Each row is a point on a landscape with many valleys, with its height.
From any point a ball rolls to the lowest of the 2 points nearest to it. It stops when none of these is lower. Distance is the straight distance between rows; heights are no part of it.
<302> h=26.7: 109 97 109 62 91 104 97 103 110 129 102 98 127 70 111 105 97 102 88 117
 170 81 109 97 80 81 57
<573> h=32.3: 79 120 98 109 130 87 98 87 111 73 98 108 118 145 97 125 105 93 98 87 78
 86 79 98 104 65 92
<2053> h=27.3: 128 95 116 71 108 115 81 112 56 91 103 92 108 103 92 103 109 109 78 113
 144 59 85 99 88 105 67
<1386> h=68.2: 120 94 127 116 106 91 93 80 105 116 137 95 80 87 108 126 136 130 91 91
 50 126 92 126 85 78 68
<706> h=27.5: 113 100 112 83 93 89 93 88 83 105 108 83 99 95 81 106 127 101 92 97 98
 98 94 122 111 77 84
<2168> h=45.5: 89 97 111 102 118 107 106 82 102 79 88 94 108 141 113 100 103 78 144 72
 93 111 96 107 73 125 109
<517> h=74.7: 120 75 83 118 91 101 123 91 91 108 120 119 120 100 117 109 110 129 103
 90 69 117 61 96 83 96 106
<299> h=62.0: 102 77 119 111 128 62 75 63 97 98 102 95 79 78 93 96 120 93 77 79 74 117
 98 98 106 96 71
<1794> h=54.7: 134 115 98 125 95 105 85 124 88 68 118 114 110 120 91 121 113 102 92 89
 123 85 114 107 102 126 96
<22> h=63.6: 104 91 106 121 110 117 107 90 101 106 85 95 82 92 50 131 106 105 99 109
 86 120 93 94 103 125 62
<1959> h=56.1: 159 115 73 121 89 98 76 114 100 75 142 112 107 97 92 122 144 78 81 99
 112 86 111 88 103 93 82
<970> h=29.1: 96 65 109 86 108 54 72 82 114 131 135 108 64 110 110 75 109 102 73 121
 105 115 106 132 103 94 92
<2068> h=16.8: 96 101 105 66 72 106 131 78 112 119 59 84 126 85 119 109 120 112 129 85
 98 98 136 109 109 91 61
<441> h=49.0: 127 71 94 101 82 127 88 120 85 100 118 76 97 76 113 94 94 101 89 111 160
 97 101 111 79 122 108
<809> h=40.4: 83 117 94 87 122 76 102 139 121 108 67 127 111 104 127 127 86 105 59 69
 99 99 122 76 97 86 100
<1882> h=30.1: 111 91 100 59 118 98 107 107 103 99 113 80 115 106 92 113 99 105 71 153
 120 98 82 105 108 91 61
<659> h=26.2: 79 96 83 100 119 118 114 65 80 77 46 122 77 115 34 80 91 87 115 96 80 96
 75 79 106 108 114
<675> h=20.7: 77 90 83 122 56 83 103 127 85 76 123 86 133 87 107 75 112 70 86 80 95
 101 84 101 128 105 69
<2088> h=18.7: 57 112 99 132 76 113 105 99 94 83 73 100 104 119 97 102 78 81 148 54 75
 103 120 81 125 113 133
<760> h=68.8: 147 107 95 82 109 116 92 108 74 82 72 93 101 117 86 107 104 138 78 92
 101 79 145 119 128 109 116
<41> h=11.5: 91 95 100 64 74 69 113 67 125 107 117 85 126 66 114 87 109 115 97 117
 101 107 130 113 119 120 83
<1585> h=29.4: 128 65 71 101 111 140 86 95 91 68 53 133 88 107 66 92 114 72 91 98 95 95
 110 90 126 142 111
<571> h=61.2: 104 80 103 125 84 67 85 131 133 136 118 133 55 100 93 94 91 98 67 124
 108 135 113 96 104 106 67
<855> h=65.5: 122 106 81 115 87 92 94 137 121 98 97 124 106 100 141 101 104 82 104 70
 114 94 133 99 103 115 112
<1643> h=60.9: 112 71 119 113 106 83 95 94 81 105 91 79 65 87 92 94 117 119 70 77 54
 142 101 94 113 116 57
<1547> h=37.2: 52 72 104 69 92 111 94 61 100 93 67 94 110 91 120 101 85 106 130 106 116
 95 98 73 133 147 96
<974> h=52.4: 110 89 99 113 88 98 100 115 104 113 112 115 91 102 73 105 99 96 91 91
 143 125 100 107 63 131 81
<163> h=40.6: 108 88 88 85 106 114 109 101 121 48 100 83 108 97 133 89 98 92 123 136
 74 118 106 117 127 145 125
<162> h=51.4: 93 98 115 112 64 104 89 109 102 113 114 100 95 66 99 107 104 98 117 86
 123 116 101 90 78 136 84
<1411> h=19.1: 87 81 86 118 49 87 101 112 65 82 133 96 121 92 91 75 93 102 104 95 91 91
 73 88 144 132 98
<1443> h=15.4: 79 116 108 119 82 77 95 102 112 109 81 119 95 126 94 97 88 81 135 77 85
 89 128 95 125 120 125
<1596> h=55.6: 144 120 85 94 82 132 106 100 91 96 97 89 106 94 85 110 97 80 94 126 127
 78 101 120 91 94 108
<696> h=68.0: 115 87 84 112 84 135 108 106 81 112 103 111 119 115 123 89 104 103 127
 71 123 88 80 118 74 81 127
<1888> h=67.0: 135 99 123 107 131 107 96 108 110 109 105 100 95 93 101 139 144 93 84
 102 60 116 92 115 85 62 45
<1537> h=30.7: 77 113 100 123 126 97 94 100 118 93 114 102 106 122 139 110 85 94 109 98
 77 110 67 109 85 49 117
<1320> h=34.6: 71 118 104 136 145 102 93 97 130 118 103 120 95 112 74 138 80 100 99 108
 87 112 69 91 71 84 109
<9> h=47.0: 105 62 120 111 76 112 103 106 82 103 121 70 102 108 147 88 94 148 122 97
 116 122 96 127 97 119 107
<673> h=61.1: 96 81 105 108 95 121 110 107 71 78 103 78 91 123 86 93 89 108 104 109 87
 91 90 115 135 114 91
<602> h=64.5: 104 90 90 123 88 90 84 110 104 85 89 117 108 81 107 111 105 75 82 58 99
 107 117 79 119 134 91
<1488> h=67.2: 106 87 94 105 82 102 118 122 93 117 93 128 120 122 137 76 106 72 141 82
 131 95 83 87 85 94 93
<1466> h=77.4: 86 121 107 86 95 87 101 137 109 121 112 86 107 68 143 80 85 84 88 104
 101 94 108 89 101 72 107
<997> h=34.1: 65 130 102 122 119 97 111 97 125 93 103 119 122 131 84 130 85 121 102
 123 72 88 77 81 112 74 68
<183> h=22.4: 75 126 99 121 107 145 115 97 95 81 77 82 92 120 83 97 69 81 125 91 70 89
 100 91 110 105 133
<1687> h=67.5: 44 111 139 97 131 74 96 80 103 116 105 78 85 92 104 93 93 99 102 101 59
 116 85 86 83 80 88
<246> h=24.7: 144 97 82 109 91 75 115 123 98 100 89 149 120 120 77 116 136 134 84 81
 92 90 96 99 113 99 70
<637> h=37.9: 129 69 79 115 110 122 98 78 119 84 110 106 101 83 120 113 127 55 114 114
 88 107 81 105 92 103 113
<1746> h=52.9: 122 118 128 130 67 116 106 132 89 97 137 93 112 77 122 101 111 106 119
 55 103 123 111 95 62 118 79
<1354> h=16.5: 91 81 115 123 88 81 66 66 103 132 126 119 72 81 59 106 115 66 91 97 99
 83 90 92 126 84 95
<1785> h=38.8: 59 105 84 117 86 96 127 47 103 93 77 95 97 108 65 107 88 115 109 83 89
 116 111 86 114 113 120
<2046> h=32.2: 128 110 99 102 137 88 74 95 94 94 105 85 79 57 116 84 104 88 62 78 78 93
 92 105 90 62 149
<897> h=62.3: 98 68 110 106 116 103 111 90 80 98 59 99 64 99 62 100 92 106 91 95 68
 138 86 82 108 130 63
<1464> h=70.7: 70 119 131 123 95 95 102 107 93 125 107 80 63 109 83 89 85 89 124 82 77
 118 114 113 81 96 126
<1781> h=74.5: 123 83 106 87 91 85 95 73 90 96 79 122 86 85 82 114 109 149 123 82 85
 129 113 82 80 165 123
<118> h=9.7: 111 101 87 69 68 70 119 96 118 87 102 61 125 70 106 80 101 100 84 84 105
 125 131 118 129 125 98
<1376> h=61.8: 77 84 112 109 66 63 90 103 107 142 107 117 51 76 57 95 82 122 72 132 108
 126 112 92 112 113 67
<1587> h=19.2: 105 89 97 113 90 66 80 74 110 125 106 126 93 94 66 124 110 109 97 111
 105 89 111 97 117 110 86
<277> h=73.3: 86 85 99 115 105 67 86 73 105 85 74 105 89 82 95 102 84 159 114 65 80
 130 100 70 85 153 137
<2112> h=32.1: 124 91 69 138 97 106 98 130 112 85 87 119 86 126 83 111 107 56 86 89 98
 91 114 112 114 103 115
<2019> h=68.7: 93 102 107 131 63 107 89 88 86 119 127 113 115 130 100 100 100 104 133
 76 117 72 81 113 83 91 134
<1715> h=75.7: 110 58 123 88 104 98 80 89 90 111 85 110 68 102 105 104 113 124 114 91
 113 121 119 93 86 149 105
<2100> h=63.2: 118 95 102 90 81 113 104 107 62 83 85 104 100 150 98 61 110 118 118 64
 107 79 122 123 111 95 122
<2245> h=14.1: 85 94 85 74 95 74 116 91 112 124 80 96 93 91 101 83 101 89 76 124 92 84
 96 100 142 66 107
<820> h=31.1: 112 95 105 101 120 61 88 94 101 116 113 84 71 76 103 86 104 124 77 88 91
 119 110 109 80 95 152
<1678> h=15.6: 105 82 96 72 85 67 102 128 105 108 91 92 87 78 119 57 100 66 69 117 99
 94 117 91 143 102 100
<2133> h=46.1: 123 114 77 88 97 164 113 147 94 95 72 129 129 91 104 87 70 93 109 106
 112 88 115 76 95 146 96
<349> h=17.1: 86 83 93 116 71 95 105 87 84 102 134 95 105 86 81 82 96 92 124 127 99 94
 60 79 123 129 117
<2123> h=33.0: 102 127 100 118 108 96 81 93 112 120 107 96 106 66 111 112 110 71 116 75
 71 83 103 101 90 71 101
<899> h=29.3: 113 107 102 72 104 132 74 94 55 103 88 91 95 94 69 106 95 54 79 109 129
 65 98 95 97 114 74
<361> h=32.4: 71 118 105 101 89 112 120 119 101 115 87 87 97 90 87 98 85 52 113 119 99
 96 89 89 106 92 75
<1217> h=8.1: 112 126 74 80 79 69 101 96 132 89 116 79 108 66 109 79 115 61 87 92 110
 109 142 129 115 99 108
<922> h=28.5: 78 81 75 131 105 104 129 90 99 101 71 115 80 115 61 90 88 66 116 106 81
 112 83 98 129 102 131
<1992> h=66.4: 106 84 86 103 83 107 106 133 96 101 61 122 101 114 118 83 97 72 123 72
 115 89 117 91 116 104 92
<662> h=45.4: 90 52 102 113 77 115 100 104 96 88 92 90 94 134 142 84 74 124 125 108
 111 110 104 125 140 131 116
<1113> h=69.0: 97 90 118 127 113 102 85 63 112 131 154 90 90 112 101 120 98 155 107 94
 66 124 94 142 87 59 88
<473> h=27.2: 96 87 119 95 119 54 63 55 81 82 138 74 103 122 85 101 120 117 66 71 111
 101 106 129 93 92 82
<1850> h=19.8: 98 107 95 65 94 86 139 109 122 109 49 112 116 108 101 92 117 108 120 105
 99 104 118 87 105 97 68
<86> h=72.2: 86 88 126 103 108 95 99 71 93 112 72 85 73 63 89 102 82 137 114 87 81
 133 96 77 68 122 120
<391> h=49.9: 93 135 110 101 94 99 97 116 125 116 128 104 122 56 87 122 94 105 96 129
 101 92 100 75 81 135 97
<1975> h=27.7: 117 106 103 38 109 103 110 117 117 139 82 99 103 73 119 94 97 102 86 144
 140 85 115 103 85 64 78
<2004> h=63.0: 85 79 105 144 128 75 71 34 107 100 82 103 77 57 60 102 90 98 78 70 92
 112 86 89 116 81 79
<1393> h=63.7: 106 76 84 101 82 68 101 103 109 87 112 97 101 79 98 92 115 83 58 84 99
 139 113 93 109 124 62
<1676> h=26.3: 105 67 84 74 126 123 99 93 92 70 61 133 109 110 76 103 106 108 86 100
 100 105 97 88 115 151 79
<464> h=59.5: 111 89 124 106 105 95 95 116 73 85 106 84 96 99 92 109 113 136 88 73 76
 113 97 88 94 116 65
<2240> h=42.1: 73 111 112 95 108 93 95 97 82 90 122 98 112 139 88 92 79 105 108 117 132
 95 84 109 80 133 123
<1316> h=21.1: 77 60 88 79 95 106 126 74 84 81 91 96 107 104 70 82 99 97 105 107 119
 129 85 102 83 156 120
<1803> h=39.1: 71 89 123 82 93 99 76 85 112 111 92 97 106 87 135 108 89 129 140 115 114
 90 104 79 110 142 113
<1690> h=25.3: 85 106 93 116 93 134 99 146 70 90 54 128 103 107 78 91 74 123 91 72 95
 89 111 75 105 106 118
<976> h=12.2: 98 111 107 111 89 89 85 117 109 107 98 98 91 86 100 89 86 51 129 107 95
 101 127 96 112 138 114
<1020> h=24.8: 114 89 71 82 116 133 116 122 110 78 65 98 116 105 141 100 84 88 87 114
 132 90 102 119 112 65 107
<2080> h=30.3: 94 64 112 90 99 62 69 99 96 131 117 120 59 116 96 84 95 99 85 139 125 92
 88 95 121 106 97
<1402> h=41.7: 123 76 78 75 112 148 107 91 90 79 80 78 94 96 109 73 96 85 112 127 87
 103 80 124 121 102 141
<1145> h=50.9: 104 108 116 101 98 108 96 116 122 115 154 87 95 60 115 114 98 95 102 147
 132 108 101 100 63 126 93
<1668> h=78.1: 112 79 118 112 98 98 102 114 103 107 126 85 66 117 114 106 117 103 106
 121 102 117 117 110 107 136 70
<614> h=17.0: 77 66 102 80 79 72 95 108 120 120 119 94 97 77 146 72 97 56 83 132 102
 102 101 92 130 100 66
<239> h=28.9: 90 100 103 60 138 114 114 100 103 111 73 93 98 101 92 111 91 95 72 147
 129 86 91 99 91 72 95
<740> h=60.6: 94 135 81 64 126 93 111 74 97 91 61 84 118 67 96 79 103 77 84 71 77 78
 100 62 90 89 132
<2081> h=32.5: 78 93 120 158 119 106 80 94 105 119 114 117 79 89 92 106 78 111 98 93 76
 109 54 89 86 68 114
<380> h=38.4: 63 141 98 106 105 99 121 106 129 81 100 96 99 139 118 100 101 61 98 97
 104 94 110 109 105 14 95
<1622> h=55.5: 68 122 125 103 71 99 104 124 87 103 97 92 124 99 110 122 90 148 101 64
 109 104 115 97 72 112 82
<75> h=54.4: 171 97 80 85 107 126 119 122 101 92 96 103 102 102 92 89 109 102 106 154
 125 89 115 119 92 122 90
<996> h=67.4: 121 97 102 97 99 117 76 104 71 105 83 110 100 111 89 118 97 129 111 108
 89 60 114 97 129 109 127
<909> h=77.3: 107 71 140 105 98 91 66 116 98 105 148 91 49 114 148 90 118 97 114 118
 112 130 107 92 88 128 90
<709> h=53.5: 102 107 93 109 92 107 112 101 83 83 104 111 129 108 68 113 109 99 104 69
 111 107 90 105 76 125 89
<184> h=34.7: 121 134 94 92 93 113 82 107 96 120 83 93 108 60 121 108 98 63 102 100 77
 54 114 91 108 67 115
<1920> h=56.7: 110 114 88 125 74 132 91 104 85 98 119 88 121 64 74 109 86 92 86 114 111
 78 81 97 118 95 97
<398> h=40.9: 85 111 93 115 102 111 108 108 83 61 123 106 131 139 99 106 80 117 126
 111 98 92 70 97 96 138 123
<2090> h=71.5: 123 90 82 106 102 138 119 125 117 99 85 100 113 99 133 109 87 144 86 90
 118 119 114 121 91 106 130
<2009> h=69.8: 78 104 122 106 107 117 101 52 111 129 125 78 94 110 123 113 102 151 124
 112 88 108 88 123 85 47 113
<1387> h=37.6: 119 98 91 97 103 84 94 108 86 59 124 87 111 127 111 78 113 70 99 100 86
 88 99 108 116 118 121
<797> h=26.1: 133 97 77 97 101 78 122 113 93 95 96 142 115 131 66 86 138 91 89 85 80
 111 82 104 86 96 97
<2001> h=63.9: 112 87 110 73 86 127 75 93 44 85 74 103 83 141 90 48 93 92 106 71 103 65
 110 105 110 126 137
<1312> h=68.1: 43 130 128 98 129 87 99 62 128 106 125 69 110 86 103 120 80 131 104 103
 76 110 101 90 83 93 89
<93> h=77.0: 88 120 105 105 92 102 82 124 109 126 129 96 99 70 136 100 81 116 95 137
 90 79 89 101 104 58 131
<348> h=19.3: 62 83 95 84 89 112 120 85 79 105 101 103 100 84 85 83 88 88 114 104 105
 112 58 77 82 133 107
<290> h=26.0: 92 108 113 102 97 72 99 62 85 94 121 73 108 106 81 86 122 119 96 57 83
 113 93 119 97 90 104
<1473> h=12.4: 99 94 76 95 79 91 95 88 112 132 106 103 104 42 93 92 106 79 72 112 86 76
 78 91 135 67 115
<1502> h=42.9: 86 124 101 75 120 109 102 125 126 122 75 110 93 71 112 113 73 97 105 106
 98 109 109 56 67 126 125
<625> h=37.7: 65 145 102 100 103 75 104 116 134 82 132 106 118 150 115 89 101 83 98
 115 124 90 104 135 99 42 70
<155> h=28.1: 153 98 73 107 93 82 110 97 101 95 113 115 98 117 88 93 155 75 109 103 88
 111 98 122 96 95 107
<2063> h=75.4: 116 75 84 106 113 81 97 81 97 108 128 128 123 117 122 105 116 113 96 91
 89 81 48 95 83 79 134
<535> h=70.6: 75 145 114 87 97 65 109 106 129 96 152 93 116 100 100 83 97 109 104 129
 76 109 101 130 92 88 113
<627> h=14.4: 102 90 88 118 86 82 76 73 111 103 142 104 87 80 90 89 125 73 86 112 87
 81 81 110 131 63 104
<1956> h=75.9: 99 88 104 85 115 75 89 82 91 125 124 116 127 124 110 106 115 139 76 97
 109 69 72 107 95 54 126
<844> h=51.7: 154 84 109 91 108 109 92 116 106 96 133 119 81 100 123 118 129 109 105
 135 139 107 113 89 67 128 98
<1275> h=48.8: 107 136 100 84 103 115 102 129 99 96 98 98 119 66 81 108 87 79 86 118 90
 77 101 69 91 135 76
<889> h=69.4: 74 107 103 141 47 87 108 103 95 131 132 124 112 110 100 83 110 83 144 66
 103 102 79 110 83 81 94
<1168> h=41.8: 66 108 124 68 108 113 106 79 128 103 70 107 128 104 123 131 92 127 146
 106 109 94 120 74 83 121 89
<744> h=22.2: 85 105 88 71 113 85 146 99 124 95 75 103 129 116 135 94 123 106 119 74
 73 117 103 84 106 73 71
<925> h=22.1: 140 80 85 103 75 67 105 103 96 110 119 128 111 112 70 95 129 124 94 114
 121 88 99 102 110 111 87
<2107> h=34.3: 110 100 126 86 132 94 78 123 63 84 101 107 91 128 107 103 119 74 76 68
 97 78 88 84 81 92 75
<97> h=59.6: 115 109 114 100 87 128 105 119 75 96 103 86 97 118 83 96 81 126 137 153
 112 80 93 99 117 122 81
<447> h=50.1: 146 97 107 113 87 131 85 118 96 109 144 81 88 73 124 113 119 103 110 110
 142 112 116 96 52 123 107
<355> h=44.5: 93 112 82 84 107 124 127 139 102 95 75 106 128 89 119 90 83 113 119 104
 100 108 110 74 72 134 115
<1872> h=69.7: 155 79 94 82 94 115 100 107 95 88 71 114 97 132 109 101 116 151 103 84
 123 96 141 139 109 113 121
<33> h=76.6: 107 55 123 88 128 91 84 109 79 104 121 101 53 126 122 90 100 105 100 121
 118 115 106 95 80 134 129
<794> h=76.7: 76 110 100 79 101 90 94 106 120 132 127 115 113 96 139 84 97 117 110 124
 102 73 75 112 93 27 110
<600> h=30.2: 171 88 81 129 73 89 118 114 117 84 141 113 98 99 116 84 149 73 122 115
 107 113 109 129 97 83 96
<2284> h=26.5: 123 98 70 107 110 129 109 118 118 68 99 96 118 123 146 99 88 78 110 114
 100 100 80 133 89 51 134
<2191> h=77.7: 96 142 123 88 100 80 106 170 116 119 106 99 87 103 129 80 96 96 87 118
 97 94 107 106 103 54 88
<1741> h=73.0: 105 103 99 102 100 115 119 97 137 107 112 86 108 106 138 122 100 129 115
 122 94 127 99 124 91 61 63
<205> h=28.2: 107 74 115 83 99 54 78 73 92 102 139 104 94 112 97 90 136 97 64 96 135
 105 111 118 89 105 80
<646> h=70.3: 66 127 119 91 106 84 104 68 102 104 141 73 98 115 98 94 115 123 125 119
 79 101 91 141 88 64 116
<487> h=23.1: 100 107 77 95 105 118 121 95 140 106 77 104 113 116 111 117 86 116 86
 116 149 103 122 114 102 57 112
<2180> h=57.6: 93 134 97 84 77 114 126 104 91 103 107 78 118 86 59 104 85 115 110 121
 100 92 85 92 112 109 110
<507> h=19.6: 106 111 89 82 81 134 110 117 80 108 49 97 85 98 77 96 81 74 84 83 156 96
 135 103 89 104 74
<1444> h=65.1: 103 97 127 112 150 109 96 78 107 86 98 70 68 101 78 120 104 110 77 116
 73 113 79 104 93 96 69
<1416> h=28.4: 129 122 88 109 124 133 100 120 107 89 114 100 112 114 135 120 98 92 102
 102 74 91 68 113 68 56 139
<590> h=47.6: 128 151 74 91 87 132 118 155 86 96 84 111 118 88 90 75 81 62 99 120 88
 69 100 67 92 133 92
<1377> h=32.6: 100 60 93 93 89 128 97 76 72 93 80 110 72 92 62 89 105 71 99 117 97 90
 92 80 134 140 86
<201> h=61.5: 88 125 91 92 153 104 101 51 113 85 46 87 105 63 86 103 90 75 86 68 84 89
 108 69 112 61 114
<605> h=37.0: 68 62 87 98 99 96 100 26 104 80 74 91 102 101 73 109 104 105 125 81 117
 110 89 103 109 116 109
<523> h=43.6: 62 119 102 72 132 108 115 71 120 85 83 87 112 115 108 119 95 93 135 91
 114 100 113 92 89 97 96
<1930> h=58.5: 158 130 97 95 144 105 76 74 83 78 108 96 93 70 90 100 120 62 93 92 63 75
 101 79 77 106 115
<1058> h=23.4: 90 77 75 64 116 121 128 60 90 79 49 114 109 99 52 86 101 105 109 93 101
 112 94 88 102 143 111
<1545> h=31.5: 75 124 116 107 112 76 81 70 118 113 132 86 98 50 127 87 117 68 105 71 67
 106 95 125 95 34 114
<1133> h=38.9: 103 91 66 85 112 103 104 98 99 57 97 107 116 109 100 69 107 55 114 100
 74 103 102 102 119 151 127
<821> h=70.0: 89 115 118 139 79 92 119 115 85 119 110 115 91 119 85 96 98 75 141 60 93
 121 88 112 64 107 100
<1141> h=78.0: 82 147 124 98 105 80 118 155 138 123 103 114 95 125 124 89 81 101 128
 128 119 80 125 111 107 68 87
<795> h=62.5: 89 80 107 107 59 71 78 101 95 133 107 102 86 86 65 103 88 112 63 114 147
 106 118 103 135 113 60
<1751> h=35.6: 69 110 119 137 64 86 88 90 86 146 103 113 85 80 73 124 94 130 92 88 99
 108 95 100 102 79 87
<376> h=13.7: 84 97 111 64 75 79 130 50 125 119 99 70 116 105 112 103 117 134 120 112
 107 111 147 117 129 86 71
<1646> h=37.1: 64 154 110 92 107 97 124 99 122 85 129 85 109 144 99 97 96 117 113 140
 100 98 100 125 110 42 76
<1844> h=36.8: 86 101 95 129 131 126 114 91 115 92 100 122 116 125 73 139 88 87 120 127
 87 89 55 95 71 108 95
<2113> h=71.4: 73 102 139 126 104 86 88 90 77 107 95 81 53 76 71 90 87 107 100 79 84
 133 93 85 76 120 101
<2138> h=22.3: 95 109 102 102 95 158 113 119 82 86 43 112 100 120 69 105 78 106 102 61
 119 106 135 101 81 99 95
<1484> h=29.2: 101 116 114 82 130 60 77 94 113 103 103 88 92 91 111 107 110 110 78 103
 69 86 100 118 105 60 97
<1591> h=35.9: 63 134 98 117 95 95 126 92 101 106 134 95 128 142 106 119 82 151 112 129
 78 87 72 101 118 39 80
<1629> h=35.5: 155 89 74 119 107 126 90 101 119 88 131 116 79 77 115 124 125 77 101 130
 88 111 108 87 100 115 136
<1499> h=58.4: 86 127 118 92 77 109 110 122 98 110 111 78 102 112 91 88 75 116 117 138
 132 87 87 101 96 87 96
<1695> h=44.4: 125 120 102 89 119 114 117 133 101 86 102 85 113 80 122 106 94 113 108
 102 69 112 92 93 75 130 108
<1631> h=60.5: 119 87 84 113 71 64 117 121 130 134 118 121 94 106 97 99 88 120 66 124
 91 116 99 106 128 96 67
<1231> h=23.0: 81 79 76 76 84 127 132 105 90 99 48 114 119 88 79 97 97 109 79 83 130 99
 118 89 121 89 90
<1505> h=56.6: 72 144 113 117 80 103 102 117 87 83 103 96 136 94 104 122 78 136 116 74
 92 93 115 82 103 133 117
<2261> h=59.8: 98 96 80 111 90 74 120 118 119 119 88 126 105 129 97 91 86 131 101 119
 94 105 101 92 125 106 106
<1365> h=37.3: 52 95 104 114 79 85 87 68 104 115 84 98 86 81 79 119 65 138 87 81 105
 117 108 75 114 93 111
<1031> h=66.7: 75 112 134 94 139 84 116 87 99 120 75 105 76 105 70 111 105 95 115 97 75
 110 83 89 78 79 75
<1792> h=39.3: 65 130 91 106 128 93 105 125 125 95 78 105 106 106 137 120 90 88 63 84
 95 105 111 87 104 30 94
<529> h=30.0: 77 62 105 89 114 62 94 71 115 130 105 90 74 109 109 77 101 112 68 95 107
 129 107 110 100 91 128
<495> h=30.8: 97 104 94 82 93 106 107 92 78 118 86 117 95 104 56 94 100 48 103 112 126
 70 88 85 96 101 69
<264> h=25.5: 111 96 99 90 96 139 91 109 88 105 101 94 130 84 97 94 89 85 83 117 172
 65 86 106 80 87 61
<1952> h=41.6: 85 120 117 85 129 80 96 130 116 101 83 114 99 91 116 111 95 89 82 79 92
 123 120 71 58 120 90
<643> h=30.4: 82 96 116 135 126 114 73 96 81 107 87 98 76 83 95 108 58 129 87 86 93 88
 48 69 86 87 150
<516> h=32.7: 170 95 65 143 87 110 101 123 121 87 153 123 80 105 120 103 140 92 114
 140 118 104 110 101 83 95 127
<314> h=65.9: 101 115 103 113 84 128 63 87 64 93 92 111 110 117 90 115 65 115 133 98
 107 43 104 89 111 146 146
<1840> h=22.0: 71 114 75 115 86 83 106 107 101 64 104 89 123 120 111 89 96 76 85 76 97
 99 94 120 130 80 87
<328> h=57.4: 144 122 74 110 118 101 65 101 81 67 117 112 90 81 96 111 133 58 75 77 89
 77 107 72 89 109 108
<930> h=48.2: 113 69 103 103 57 109 98 125 98 108 123 82 115 70 150 88 83 125 93 96
 147 114 111 104 90 113 97
<216> h=62.4: 91 104 82 117 145 95 89 58 102 98 50 115 82 73 58 123 89 79 77 74 82 95
 91 81 114 74 100
<2115> h=58.6: 96 111 93 82 111 101 130 103 110 98 96 95 104 122 84 97 91 105 115 144
 79 105 86 95 105 113 119
<233> h=39.0: 106 112 81 122 124 151 105 110 97 58 112 106 126 140 91 120 82 86 107
 130 107 93 63 107 85 123 93
<980> h=59.7: 124 145 94 94 161 108 90 65 89 86 67 89 100 67 87 85 89 83 90 90 52 83
 110 77 84 114 130
<403> h=31.4: 105 59 112 79 98 88 59 108 72 120 99 116 68 107 104 96 110 82 70 103 145
 74 104 97 109 96 102
<1201> h=72.3: 121 81 88 112 99 116 108 121 119 105 96 89 106 98 128 116 94 126 72 104
 100 126 111 119 112 75 83
<240> h=23.3: 82 120 89 89 98 72 109 83 107 80 97 85 120 129 69 100 116 71 93 79 120
 104 122 124 105 93 87
<68> h=33.3: 130 129 97 95 109 113 65 101 85 95 110 80 111 57 133 88 105 61 78 76 83
 64 85 96 87 58 139
<212> h=42.5: 132 92 101 90 123 102 121 107 119 68 101 73 91 88 113 104 106 101 95 119
 56 128 108 110 104 129 96
<1246> h=21.3: 78 100 96 73 94 113 113 109 110 104 66 91 103 106 94 108 94 99 93 82 151
 108 127 96 94 83 87
<1953> h=54.3: 102 126 112 108 85 126 101 123 76 79 110 66 140 87 123 113 92 123 101 59
 125 117 113 95 53 131 88
<1763> h=76.3: 95 91 105 91 88 65 97 87 113 145 123 129 108 120 127 93 108 144 102 115
 100 100 88 113 92 57 118
<46> h=24.6: 72 104 104 107 89 72 116 85 120 102 107 87 108 105 93 106 100 106 91 74
 102 128 112 112 83 90 98
<1310> h=64.8: 85 86 93 96 83 130 81 109 58 85 82 110 112 127 93 79 61 107 111 92 123
 66 98 91 109 134 144
<1874> h=9.6: 107 123 94 91 78 95 100 119 128 108 110 74 95 65 135 85 95 62 102 102
 116 114 143 113 101 119 139
<649> h=30.5: 99 92 75 139 73 108 112 110 96 100 76 102 74 104 70 95 101 65 103 76 76
 91 98 102 125 85 126
<876> h=57.9: 92 112 110 124 95 94 80 93 83 83 108 77 128 89 101 123 91 124 101 71 69
 88 107 98 120 116 96
<1895> h=63.1: 96 72 80 104 69 88 98 106 108 104 105 95 101 65 100 100 90 103 64 126
 121 128 116 91 127 138 62
<1230> h=43.4: 93 67 84 94 103 132 108 92 98 79 72 102 93 131 114 79 86 95 137 114 76
 97 103 114 136 111 138
<647> h=40.0: 118 83 81 79 111 137 109 57 106 82 84 68 106 66 108 103 106 61 116 106
 84 99 92 112 105 109 132
<1986> h=24.3: 94 105 76 78 107 67 153 108 106 86 82 128 133 133 96 82 124 89 114 80 70
 112 83 89 90 89 99
<1077> h=32.8: 107 94 126 75 103 81 70 141 71 116 98 114 83 115 134 91 115 86 80 90 114
 67 99 96 95 70 78
<1512> h=62.1: 107 92 122 95 109 125 103 112 60 70 82 85 95 161 91 96 103 129 105 80
 103 90 105 132 121 89 87
<867> h=30.6: 76 133 106 105 130 71 86 65 130 110 121 78 91 72 114 96 98 117 76 96 61
 110 109 112 118 27 102
<979> h=35.0: 70 66 109 80 93 111 89 44 78 98 81 74 92 86 84 101 111 88 113 101 113 93
 100 87 133 116 94
<572> h=53.1: 158 102 102 89 100 102 101 123 101 86 130 104 90 100 85 100 116 113 110
 152 151 91 124 100 85 139 74
<132> h=70.8: 137 96 90 104 113 113 104 134 111 96 73 118 100 136 131 116 101 137 110
 80 112 107 133 125 91 95 145
<1265> h=36.0: 135 116 109 81 115 95 66 112 52 69 113 99 82 132 105 83 125 71 99 86 78
 68 102 111 96 88 102
<2036> h=73.8: 96 77 91 111 106 106 127 91 126 105 112 104 105 129 129 100 98 121 106
 109 77 134 64 106 94 81 68
<1588> h=34.0: 61 121 114 123 82 94 106 110 117 142 113 101 97 80 86 115 83 99 98 120
 84 106 101 99 110 77 75
<665> h=27.8: 70 92 115 115 100 118 78 116 67 99 65 106 75 92 105 103 62 126 94 64 93
 95 95 78 105 101 133
<2072> h=66.0: 104 111 128 81 145 98 108 85 113 112 98 97 79 105 70 130 122 96 79 123
 90 103 79 117 70 67 63

Where does a ball stop that starts at each point below?
<184> | <349>
<1695> | <970>
<277> | <2180>
<1792> | <507>
<646> | <162>
<1466> | <2180>
<132> | <2180>
<1687> | <162>
